A landscape with many valleys, sampled at points; each row gives a point and its height.
A ball rolls from a point to the lowest of its 2 nearest points, and stops where none of them is lower. Distance is the straight distance between rows; heights are no part of it.
Q315 (h 559): [  2,  33,   4, -11,   1, -12,  -6,  -1,   3,  -2,  -5, -12, -26,   0,  -7,
 -12,   7,   7, -12,   7]
Q895 (h 538): [-21,  19, -17,  20, -16,  18,  11,  34,  27, -15,  -2,  -3, -27,  -8,   4,
  12,  13, -15,   0,  -6]
Q892 (h 736): [-24,  -4,  -8,  38,   1,   4,   3,  25,   8,  -9,  22,  30, -24,   5, -10,
  22,  13, -24,  -5, -16]
Q53 (h 288): [ 17,  -1,   0,  -7,  15, -13, -16,  -3,   7, -16,   0,  26, -13,   0,  -9,
  -4,   9,  15,  44,  18]
Q381 (h 269): [  7, -10,   4,  -8,  -6,   1,   7,   2,  10,   8,  10, -22,   2,   0,   9,
 -15,  10,   6,  -2,  -1]
Q792 (h 356): [ 35, -18,   8,  -8,  18, -21,   7, -15, -14,  -7,   7,  14,  22,  -1,  12,
 -20,  -8,  -9,  14,  16]
Q165 (h 500): [ 24, -27, -36,   6,  10,  18,  12, -22, -37,  10,  -3, -27,  18,  12,   4,
   2, -11,  -6,   7,   5]
Q200 (h 676): [-23,   1, -18,  40, -15,   0,   8,  20, -11,  12,   1,  21, -30,  25,   1,
  28,   8, -36, -11,  -8]
Q780 (h 394): [  6,  15,  -3, -12,   6,  -7,  15, -39, -12,   5, -13,  -3,   9,  17, -10,
   2,  15,  -1,  28,  -6]
Q918 (h 602): [-23,  23, -11,  28, -21,   2,  -4,  19,   4,  -3,   3,   1, -19,   4,  17,
  24,   4, -27, -15, -11]
Q385 (h 42): [-16,  10,   5,  11,  22, -12, -26, -14,   5,  -1,  -2,  14,  27, -13, -16,
  -1,   7,   2, -12,   8]
Q786 (h 819): [ 18,  -3,   1,  13,  -3,  -1, -19,  27,  -6,   5,  15, -26, -14,  23, -10,
  -1,   0,  14,  -5,   0]
Q47 (h 416): [ 26, -17,  -3,   7,  14, -16, -17,  -6,  -2, -10,  12, -26,  20,  -5,  -4,
 -11,  -9, -16,  -5,  13]
Q298 (h 480): [ 12, -17, -13,   6,   6,   0,   3, -16, -24,  22, -11, -24,   8,  34,   7,
  -4,   2,   8,   3,   7]
Q455 (h 389): [ 25, -23, -38,   6,   2, -10,  -9,   6,  -9,  17,   1, -25,   4,  22,  13,
   2,  -9,  10, -14,  17]
Q270 (h 277): [-20,   5,  23,   7,  19,  23,  -5,   5,  -3,  -6,  -2,  24,   7, -10,   4,
 -20, -11,  12, -13,   4]
Q922 (h 299): [ -9, -15,  20,  12, -18,   8,  -7,   4,  -8,  20, -13,   2,  13,  -7,   9,
   6, -19,  -8,  -9,  -5]
Q540 (h 536): [ -4,   6,   4,  -1,  -5,  25,  10, -10, -12,  12,  24,   4,  -2, -22,  14,
 -33,  -8, -11,  -1, -14]
Q611 (h 537): [  5,  -4,  -7,   6,   4, -13,  -5, -14,   1,  14, -29, -15, -13,  33,   6,
  11,   5,  14,  -5,  11]
Q359 (h 49): [-17,   0,  13,   1,  13, -14, -18, -17,  -6, -12, -23,  33, -22, -16, -10,
   9, -10,  19,  12,  27]
Q107 (h 734): [-25,  -2, -23,  31,  -9,  18,  11,  24, -18,  17,  13,   7, -12,  43,   7,
  -5,  13, -31,  -6,  -3]
Q244 (h 512): [ 23,  25,  -2, -24,  -9,   1,   6,   7,  -2,   5,  -4, -18, -16,  -6,  -9,
   1,  -1,  -3,  11, -13]
Q977 (h 487): [-16,  20,   1,  10,  -4,   6,   9,  34,  32, -15,  -6,   2,  -5, -14,  -8,
  -5,  18,  12,  -3,  -4]
Q906 (h 769): [-20, -11, -14,  22, -14,  29,   2,  26,   7,   8,   2,   1, -22,  13,  -4,
 -10,  -2, -33,   2,  -9]
Q946 (h 62): [  4, -18, -29,  -1, -20,  17,   4,  10,  -1,  18,  -1,  -8,   1,  11,  16,
  22, -13,   8, -13, -14]
Q38 (h 428): [ 30, -15,  -2,  -4,   9, -12,  -2, -12, -22,  -1,  11,   4,  21,  -8,   7,
 -10, -26, -16, -18,   0]
Q529 (h 349): [-28,  31,  22,  11,   6,   2,   2,   9, -12, -12, -14,  21, -18, -18,  -9,
  -7, -12,   7, -17,   8]
Q211 (h 140): [-19,   1,  14, -10,  13,  -8,  -4,   0,  22, -23,  -4,   3,  -5,  -4,  17,
  -6,  -3,  18, -30,  22]
Q166 (h 439): [ 17,  10,   6,   0,  -9, -23,  -1,  -6, -12,  13,  12, -15,  12, -32,  -7,
 -18,  12, -11,  11,   3]
Q659 (h 463): [ 22,  20,   8,  -6,   2, -26,   8, -19, -25,  -3,   6, -24,   9,   3, -19,
  -4,  14,  -7,  12,  -6]
Q408 (h 598): [  5,  18,  -6,  -6,  16,   8, -11, -17,   4,  -3, -13, -26, -20,  10,  -3,
  -5,   4,   7,  21,  12]
Q115 (h 591): [  2, -22, -11,  11,   0,  -2, -21, -32,   2,   4, -22,   6, -18,  21,   7,
  16,   3,  15,  24,  17]
Q420 (h 353): [  4,   2,   9,   4,   5, -20,   6,  11,  16,   6,  -1,  10,   7,  -7,  14,
 -16,  21,  23,  -5,  11]
Q375 (h 324): [-31, -15,  28,   9,  -5,  -9,  17,  12,  23,  -5, -13,  22,   3,  -9,  -7,
  -9,   8,  27, -22,   9]
Q283 (h 190): [ 11,  -4,  15,   7,  18, -13, -21, -20, -15,   1,  -6,  20, -14,  10,  -9,
  -8,  -9,   8,  16,  18]
Q964 (h 693): [ 15, -12, -17,  -6,  14,   4, -21, -19,   8,  -7,   4,  -3,  14,   7,   7,
  26,  -1,  21,   7,  -1]
Q349 (h 240): [  9, -20,   0,  12,  -5,   6, -16,  22, -11,  13,  -8,  -7,  12,  13,  24,
  18, -18,  11,  -8,   3]
Q837 (h 397): [ 16, -16, -16,   6,   0,  26,  22,  -5, -38,  15,  17, -15,  21,  12,  -8,
  -8,   0,   8,   7, -21]
Q481 (h 403): [  3,  12, -21,   3,   5,   0,  -5,  14,  29, -11, -14,   4,  -5, -14,  -2,
  20,   9,  27, -12,  -5]
Q776 (h 284): [ 19,   9,   9, -25,  13, -25,   2,  -4,  -2,  -8,  -4,   8,   2,  -8,  14,
 -14, -11, -12,  -2,  24]
Q606 (h 575): [ -5,  16,  11,   0,  -3,   2,   9,  -6, -19,   1,  22, -15,   7,  -3,  19,
 -33,  -8, -30, -15,  -3]
Q859 (h 454): [ 11,  11,   4, -38,   3,  21,   8, -11,   0,  -1,  -5,  -6,  -6, -16,  -8,
   6,   0,  13,  30, -11]
Q575 (h 775): [ -8,  -3, -10,  12,  -9,   7,   5,  27,   9,  -1,  36,  25,  -2,  18, -18,
  10,  15, -15,  -6, -35]
Q829 (h 531): [ -1,   7,   8, -10, -24,  -6,  21,  33,  30,   1,   4,   0,  -2,   7, -13,
  -1,  18,   1,  -4, -18]
Q562 (h 248): [ 10,   5,  -3, -32,   7,  -7,  22, -28,   0, -21, -11,  -9,  37,  -8,  -9,
  15,  -4, -27,  15,  -2]
Q445 (h 243): [  1,   4,  -5, -26,  17,  -2,  -8, -12,  25, -26,  11, -17,   0,   3,   5,
   0,  -2,   9, -14,   9]
Q63 (h 794): [  1, -14,  -1,   8, -18,  22,  -9,  28,  -4,   2,  25, -20, -21,  13, -11,
  -7, -11, -14,  -3, -12]
Q588 (h 557): [-20, -14, -27,   0,  -6,  24,  -2, -11,  28,   7,  -6,   0,  -9, -10,   0,
   3,  -2,  17, -24, -11]
Q853 (h 493): [-20,  12, -11,  -2,   0,   6,   7, -17,  18,  -2, -21,   6, -17, -13,  -9,
  10,  10,  29, -16,  -4]
Q37 (h 640): [ 14, -32, -11,  -1,   0,  -5,  -7, -28,   3,  -9,   2,  11,  10,  20,  19,
  20,   4,  18,  37,   7]
Q452 (h 390): [-11,  -5,  16,   2,   7, -27,   4,  11,  21,  -1, -23,  21,   6,  -5, -21,
  -8,  19,  17,   2,  16]
Q941 (h 192): [ -8, -14,  14,  -1,  26,  16, -18, -20,  -1,  -7,  13,   8,  24,  -4,  -7,
  -8, -10,  11,  -4,   0]
Q753 (h 244): [-32,  -9,  17,  12, -14,  -6,   6,  15,  19, -12,   9,  11,  -2,   2,  21,
  -3,   3,   7, -39,   6]
Q619 (h 147): [ 13, -21,   6, -12, -29,   5,  15,  -2,  -7,  15,  11, -25,   4,  -3,  -2,
  10,   5,  11,   4, -21]
Q456 (h 747): [ 15,  -9, -15,   7,  -1, -16,  -7, -16, -13,  11,  11,  -8,  18,   7,   3,
  22,   6,  18, -11, -16]
Q272 (h 331): [  1,  16,  -4, -28,   1,   1,  25, -20,   7,   6, -12,  -7,  20,   0, -11,
  -7,   8, -10,   2, -14]
Q242 (h 608): [ -8,  21,  14,  -3,  17,  25,   2, -14, -16,  -4,  12, -24,  23,  -3,   3,
 -19,  -3, -13,   7,  -1]
Q422 (h 419): [-35,  11,  19,  24,  -7,  30,   7,  12,  -7,  -8,  -3,  26, -28,  -9,  -2,
  -3, -15, -14,  -9, -11]
Q85 (h 359): [ 18,   6,  19,  -9,  -9, -28,  -7,  15,  -5,  13,  -5,   1,  -1, -22,  -3,
 -15, -11, -14,  -1,  10]
Q716 (h 327): [  6,  -7,   9, -20,   9, -12, -17, -20,   8, -22,   8, -27,   6, -10,   6,
   2,  -8, -12,  12,  22]
Q521 (h 293): [ 13, -27,   0,  -5, -22,  25,  32,   3, -22,   5,  28, -15,   6,  -9,   2,
 -18,   4, -10,   9, -28]
Q809 (h 484): [-10,   6,   5,  13, -11,  22,   7,  15,  -7,   7,  18,  25,  -5,  -5,  18,
  -9,  -9, -11,  -6, -18]
Q511 (h 378): [ 23,   9,   2, -27,  18,  -6,  -3,   5,  15, -17,  11,   4,   3, -13,   1,
   8,   3,  16,  28,   1]
Q141 (h 133): [  0,  13,  10, -36,  -1, -24,  -1, -14,  -1, -20, -20,   3,  19,   1, -11,
  29,  -7, -17,  29,   9]
Q921 (h 568): [-11,   3,   9,   3, -28,  -5,  23,  30,  22,  14,  -5,  -1,  -2,   4,  -5,
 -20,  14, -37,  -1,  -5]
Q395 (h 262): [ -2,  14,  14, -22,  -4, -10,  -3,  -7,  -3,   2, -10,   4,  24, -16,   1,
  28,   0,   9,  16,  -4]
Q879 (h 260): [  2,   7, -19,  12,  -6,  15,  -4,  14,   2,  13, -22,  15, -11,  -3,   6,
  20,  -9,  14, -14, -14]
Q877 (h 191): [-14, -13,  17,   7,  -2,  -7, -22, -10,   7,  12, -16,  14,   6, -22, -18,
   1,  -9,   0, -17,   6]
Q846 (h 193): [ -6,  19,  13, -25,  19, -18, -15,   6, -14, -13, -11,  18, -15, -16,  -5,
  -6, -11,   0,  17,  26]

Call two points neighbours if one is among the 2 nearest of the other. Go from one point of each pair to the other, from neighbour to neighbour, staying as low as possible. Name the highest point that can't be avoided.
Q211 and Q619 => Q452
Q619 and Q776 => Q38
Q385 and Q776 => Q165
Q946 and Q385 => Q922

Where does a ball stop that starts at each point below?
Q606 => Q385
Q242 => Q385
Q315 => Q359
